A landscape with many valleys, sampled at points; each row gives a point and its height.
A ball rolls from a point to the lowest of its 2 nearest points, and stops where none of them is lower. Distance is the straight distance between rows; heights are no part of it.
z827 h=770: [101 119 100 148  75 103 110 118  88 118  95 107  99  88 107  77 108 120
 106  83  93  97 116  91 118]
z460 h=310: [106 112  78 108 102  95 110 133  79 102  79 104  74  91  86  84 102 122
 116 108  97 101 132  84 111]
z326 h=546: [104  98 101 124  64  81 111  87 112  86 105 124 131  75  95 133 118  93
  84 113  92  88  97 105  84]
z472 h=290: [110  84 119 106 100 107  69 101 117  95  93  99  94 102  98 114 116 100
  76  92 122  98  96 121  99]
z20 h=466: [ 81 103  99  81 109 106 106  96  95  93  89  73  96 104 107  66  77 103
 106 100 101 115  96  91 114]
z899 h=494: [ 72 101 112  74 105 121 105  89  99  93  99  64 114 100 111  73  79 103
  93 101  95 109 104  89 103]
z599 h=526: [113 100  83 104  65  72 131  97 106  86  89 114 110  92  70 122 116  93
 120 107 112  88  90  95  86]
z150 h=538: [ 85  92 115 107 111 100  75  81 116 110 121 105 109  91 112  96  83  94
  80  80  99 121  75 108  98]
z345 h=195: [ 87  92 112 101  98 108  95 103  91  88  80  73  98 109 112  61  89  87
 100  76 112  97  79 104 120]
z203 h=598: [ 76  69 123  82  99 116  62 107  90  66  94  89 104 106  97 100  93  99
 109  92  99  85  89  99 102]
z578 h=596: [104  72  81  68 137  81 101  72  70 106 108 115 100 117  95 124  88  86
 111 127 105  97  99  73  90]
z631 h=459: [ 88 111  87  95 120  73 103  65 112 120 106 110  98 100  95 102  85 100
 110  66  99 127  66 105  91]
z400 h=166: [100  98 101 108  98 101  94  94  91  95  84  85  81 115 108  54 101  89
 101  62 129 101  74 104 116]
z351 h=416: [134 101  68 112  83  95  97 126  97  93  73  88 101 101  83 104 151 107
 105 113 130  87 124 111 100]
z906 h=495: [122 100  93 114  96 108  82 102 119 101  81  84  92 107 106  95 133  94
  82  83 128 105 107 133 107]
z231 h=333: [ 88 106 110 104 101 102 106  83 101  90 104  91 116  76 119 107  89 101
  72 112 100 110 107 113 104]
z619 h=382: [119  96 111 113  91 108  75 104 132 107 104 111  90 108  96 123 122  99
  81  81 106  98  96 116  89]
z117 h=75: [126 105  85  91  80  87 113 120 107  94  88 114  85 107  73 132 129 100
 120 111 109  76 102 104  84]
z163 h=821: [100  94 102 102 114  98  90 100 108 111 114 118  89 105  98 124  94  94
  94  92  96 107  87 106  87]
z834 h=170: [105 101 105  99 112  91 114  94  97  88  78  86 112  77 125 100  89  87
  67  99 106 102  98 126 105]
z783 h=276: [100 122  84  91 111  88 112 100 114 118 105 114  78 107  84  96  89 101
 117  76  95 118  81 103 101]
z259 h=213: [ 81  91 118 105  87 127  75 123  95  88  79  75 100 112 103  65  98 103
 104  96  94  99 104  97 116]
z999 h=557: [101  91  82  77 154  88 102  88  87 117 108 100  90 109  94 120  90  93
 106 112 102 116 101  96  85]
z427 h=513: [ 77  84 116  68 121 141  80 113  93  85 111  82 111 115  97 101  97  99
 109 104  71 102 120  83  86]
z33 h=53: [ 92  78 135 105  99 127  46 130 107  86 110  93 110 105 102 117 102 101
  86 107  89  81 101 106  97]
z993 h=583: [100 100  79  96  72  71 132  81  92  77  81 111 118  84  84 112 110  91
 116 110 119  95  89 101 101]
z251 h=597: [103 113 117 120  63 115 125 105 103  98 106 112 111  87 120 109  98 124
  98 127  74  77 121  90 121]
z196 h=580: [107  76  86  65 158  87  97  88  79 121 112  98  89 119  89 119  92  83
 111 125  93 105 107  75  90]
z334 h=522: [ 98 120 100 119  86 113 124 106 100 106  96  95 110  84 117  84  89 118
  97 114  87 106 134  88 122]
z356 h=430: [ 93  98 108 112 104  99  94  74 103  94 124 105 128  78 127 109  87  95
  64 115  97 111 102 102  93]
z125 h=454: [ 86 101 113  71 143 116 102 102  92 125 128  75  92 122  88  97  87  98
 106 101  74 106 107  77  90]
z706 h=132: [ 95  88 104  96 101 102  81  94 107  98  90  92  80 119  91  74 101  94
 108  62 129 102  74 105 119]
z371 h=627: [ 97 101 102 115  84  88 105  78 110  96  91 108 111  87  97 102 114  90
  89  82 112 108  93 120 103]
z766 h=303: [ 83  85 101  62 118 104 114  88  79  77 105  86  96 116  89 101  83 106
 114 121  97 100 104  73  98]
z894 h=703: [108 132 102  94 101 104 141  96  97 116 122 105 108  89 102 109  94 111
  97 119  78  97 121  95 100]
z143 h=204: [ 94 102  87 115  99 100 107 126  67  94  69  84  76  97  99  72 102 119
 110 107 103 108 130  89 110]
z12 h=428: [ 87 111 100  88 103 111 111 103 102 101 104  90  92 108  98  81  76 115
 106 104  90 108 108  79 116]
z168 h=716: [112 103 102 120  79  98 101 104  91  80  71  95 110  95 108  97 133 101
  86 112 120  86 109 116 118]
z317 h=651: [104 118 113 106  89 119 129 103 100 102 118 105 108  90 113 120  94 116
  88 131  78  87 129  92 104]
z482 h=383: [ 96 122  89  89 123 107 110 115 104 115 101  88  81 109  94  74  77 117
 109 102  90 123 118  88 111]
z672 h=746: [109 113 109 142  72 107  96 113  85  95  83  96 108 102 111  83 123 115
  91 105 109  91 116 103 123]
z849 h=678: [102 101 103  92  97 113  89 131 104 102  96 105  64 119  88  87  90 114
 118 103  90  91  98  88 111]
z682 h=789: [104 115 105 112  86 110 105 135  97 140 107 104  62  93 118  76  96 131
 122  93  76  99 125  98 109]
z844 h=545: [ 81  75 111  73 123 126  78 113  93  76  98  76 103 107  99  96  92  99
 108 112  90 104 111  99  88]
z570 h=672: [121 104  95 125  59  98 106 106 100  84  81 106 123  94  89 112 142 105
  94 116 113  79 106 105 112]
z798 h=424: [105 115  92 113  84  95 106 110  96 100  86 114  91  99  89  92 110 103
 108  93 107 102 105  97 119]
z360 h=636: [111 107  97 116 105 100 109 110 106 102 112 114 121  75 104 138 110  94
  79 129  92 102 123 120  80]
z230 h=778: [108 119  97 137  84 103 121 129  93 133 102 105  82  81 111  80 102 125
 116  83  81 100 120  95 113]
z868 h=560: [107 125 102 122  70 106 137 104 107 112 111 112 116  72 116  91  99 119
 103 111  72  93 121  91 121]
z627 h=772: [104 128  96 111 113 107 118 103 120 122 115 102 101  84 101 101  93 106
  90  99  80 119 111 115 102]
z644 h=257: [132  98  73  98  79  88 102 121 109  88  78 102  96 108  71 127 142 105
 112 114 122  80 115 104  93]
z348 h=664: [ 99  95 110  95  92 106  86 112 110  94  99 111  75 117  85 101  98 104
 106  90 107  91  82  94 111]
z213 h=409: [122 106  83 109  94  95 103  96 105  99  76  86  96 103 103  84 130  84
  95  77 133  99 101 126 102]
z65 h=482: [ 77  99 121  67 128 137  94 110  93 113 121  75 107 121  92  92  92  98
 105  95  70 104 119  76  85]
z475 h=464: [127 107  71 111  93  92 108 124  76  91  65  86  92  93  93  87 144 101
 101 107 134  86 123 112  99]
z691 h=582: [ 84  65 121  79 106 122  66 118  87  60  90  86 109 106  98 108 101 100
 108 115  91  86 105 100  92]
z614 h=515: [ 87 112 109 116 108  98  96  71 120 119 135 111 110  88 114  98  85 100
  75  84  74 117  77  99  93]
z708 h=471: [106 109  89 104  72  90 115 105 102  90  88 122  95  99  80 111 114 101
 112  99 106  88  94  94 108]
z963 h=165: [ 95 104 103  68 125 103 130  98  78  86  99  85  95 115  87 103  91 112
 106 137  96 108 127  74  96]
z69 h=269: [121 103  93 104  80  84 116 113 112 103 104 113  97  94  80 138 116  92
 109 111  98  89 102 115  71]
z140 h=227: [ 87 103 111 117  91 116 103 106  91  94  81  74 106 102 123  60  88  90
  87  91 103 104  95 107 119]
z652 h=232: [102  70 108  95 117 106  60  98 103 106 131 122 114 114 114 113  84  73
  95 107  98  92  82  94  91]
z583 h=263: [ 85  98 119 100 100 125 102 113 100  90  77  61 114  93 127  71  84  92
  79  99  92 105 106 110 111]
z485 h=622: [112  98 102 126  55  90 111  91 110  82  88 110 129  82  88 127 133  98
  86 112 108  84  99 109  99]
z976 h=570: [ 92 103 110 113 104  92  93  81 118 110 104 102 108  83 106  98  95  95
  75  81 103 123  86 123  99]
z32 h=519: [103 104 102 111 109 100 104  86 100  99 125 110 132  78 121 125  99  93
  67 130  92 108 120 101  89]
z837 h=67: [111 109  70  87 104  71 118 110  94  95  76 103  91  95  77  95 113  94
 120  97 126 109 109 109 102]
z584 h=415: [ 94 103  96  72 135 110 114 102  92 108 115  89  79 121  86 103  83 107
 116 110  85 104 100  79  98]
z330 h=375: [110 118  78 111  86  90 119 123  87 110  89 114  80  89  90  87 102 114
 119  95  95  96 114  87 112]
z84 h=164: [101  92 113 117  91 116  84 127  83  85  68  74  95 114 113  63 114 103
  92 102 110  92 107 104 113]
z372 h=799: [ 97 110 117  93  86 130 102 127 109 133 119  98  65 110 124  74  87 130
 123 112  75  98 123  93 103]
z965 h=156: [ 99  77 129  97  99 124  51 127 108  98 122 109  89 115  95 121 104  96
  95  93  89  72  81 104  91]
z49 h=493: [127  94  92 118  95 116  68 105 140 105  93  92  94 107  94 119 136 102
  82  82 116 105 112 130  96]
z737 h=177: [ 97  81 131 108 103 121  59 115 111  90 101  88 104  97 101 109 102 100
  78 101 108  95 100 118 103]
z114 h=198: [ 93  71 117  90 116 120  49 120 101 103 129 109  96 115 102 113  87  83
 103  91  87  83  85 100  89]
z673 h=738: [108 142 100 101 117 103 140  96 109 127 120  93 115  80  99  96  96 115
  94 111  80 115 126  98 103]
z820 h=255: [ 77  90 113  88  96 129  91 119  96  82  74  67 109 102 115  66  91  98
  98 110  89 101 111  99 106]
z732 h=577: [ 74  75 121  89  90 109  67  91  95  76 109  95 113  97 104 100  81  95
 102  89 101  87  78  92 106]
z119 h=440: [ 97  91 105 112  74  81  95  76 103  80 102 128 123  88 103 129 108  92
  87 102 107  94  89 100  88]
z855 h=268: [102  70 111 101  94  91  66  83 105  95 121 137 114 113 109 114  89  82
  95  99 111  89  71  90  87]
z30 h=330: [ 96  75 110 100  92  86  79  77  97  83 103 124 113  96 109 118  93  89
  87 101 118  92  82 101  89]
z968 h=403: [ 96 119  81  96 116  69 114  80 115 118  92  98 101  89  89  87 100  95
 113  72 110 131  80 118  96]
z100 h=473: [ 91 110 105 106  97 115 104 107 105  94  93  90 100  97 105  87  86 113
  94 114  95 108 116  97 119]
z701 h=525: [102 107  80  87 141  77 108  70  94 128 115 104 110 101 104 120  94  89
 100 107  98 116  98  90  83]
z524 h=553: [ 75  83 109  79 105 105  89  79  89  84 123  92 112 103 102 101  72 100
 104  97  99  95  83  79 101]
z264 h=321: [103 118  69  91 110  65 128  91 112 114  98 104 105  91  75 106  99  95
 124  90 107 121  87 108  87]
z223 h=474: [104  97  98 113 100  83  93  78 114 118 133 129 111 100 119 117  96  80
  84  95  78 108  81 104  75]
z112 h=444: [102  99  96 111  81  68 103  76 114 116 130 127 104  99 104 120 104  80
  99  91  75  96  79 112  62]
z99 h=646: [106  99  89 109  69  73 118  73 104  86  86 104 116  91  89 105 121  86
 103  85 124  97  87 113  95]
z512 h=488: [ 94 109  84 100 118  70 104  62 108 126 124 117 106 102 104 113  89  88
 104  79  82 115  71  93  74]
z398 h=652: [ 92  81 110  87  87 102  83  96 102  84  97 111  80 122  82 102  95 103
 117  80 114  82  67  84 118]
z669 h=621: [ 92  73  97  81 112  83  81  64  88  93 103 117 104 106 101 105  75  94
 109  91 118 100  65  95  88]
z611 h=328: [100 124  80  87 128  91 108 108 105 121  99 102  72 109  88  81  84 111
 120  85 100 124  93  94 110]
z46 h=759: [111 122 102 149  76 107 104 110  97 111  91 101 113  87 104  75 130 107
  93  90 110 100 117 108 115]
z393 h=504: [105 101  76  90 127  71 106  62  97 128 119 117 104 109 104 123  91  79
 114  96  92 112  81  85  77]
z16 h=720: [108 114  99 109  98 109 122 108 101  91 104 109 116  78 102 129 103 109
  86 140  89  93 133 106 103]
z516 h=337: [124  98  90 106 104  94 111  98  97  84  64  88  99 105 114  86 116  84
  86  75 131  85  96 118 109]
z762 h=637: [ 87  70 109  77 100  94  79  79  92  81  97 109  92 109  87 100  83  98
 117  79 123  89  68  95 102]
z930 h=527: [ 80 102 115  76 119 102 107  74  87  97 118  77 115 102 106  94  77 102
  93 107  99 108  96  80  96]
z719 h=200: [ 91 101  95  88 109  89  94  89 106 103  95 105  81 111  86  88  88 101
 111  76 114 116  76 103 112]
z182 h=48: [109  97  97 110  96 100  92 130  70  85  64  84  77 110  99  73 123 113
 102 107 117  94 121  98 111]
z141 h=800: [103 116  99 107  99 100 111  98 115 119 121 118  93  93 104 118  96  98
  95  95  76 107  91 112  87]
z256 h=824: [ 97 104 128 106  71 130  98 110 109 111 121 106  85 101 119 107  92 121
 104 124  73  79 103 104 108]
z254 h=810: [ 95 108 124  93  94 136 107 118 107 121 124  92  86 110 113  96  84 118
 103 116  71  93 114  94 101]
z205 h=318: [126  99  67  88 103  80 110 114  87  87  60  92  82 103  85  92 134  96
 114  98 138  91 117 111  97]
z380 h=496: [ 99 103  98 110 125  89  88  70 117 128 137 115 121  99 124 104  91  82
  77  97  84 121  86 100  85]
z833 h=270: [108 102 102 111 111  97 120 107  92  85  64  83 107  95 119  81  95  82
  72  86 113  96  97 118 115]
z727 h=365: [ 84  91  92  71 121 102 102  98  93  86 102  94  85 115  87  93  77 108
 123 105 101 104  88  85 107]
z120 h=229: [106 118  64  90  98  73 131 106  99 102  89 110  96  89  74 100 102 100
 127 100 110 110  98  96  97]
z449 h=385: [106 101  96 106  77  80 112  92 111 102 114 123 101  95  91 130 109  89
 104  96  89  90  85 110  72]
z63 h=609: [ 99  72  87  73 128  86  81  66  81 104 116 114 112 116 103 107  77  82
 112 112 109  98  78  79  89]

Call two points neighbours if one is among the 2 nearest of the other. Go from one point of each pair to the other, from neighbour to neighbour, staying as low as possible. Name the highest point that can't be avoided.
z182, z33: z16
z837, z182: z99
z706, z182: z583
z834, z33: z906
z117, z837: z475
z963, z706: z203

For each start below, name the point where the ball stops.
z65: z963
z254: z33
z524: z706
z16: z834
z334: z706
z393: z837
z849: z706
z614: z117
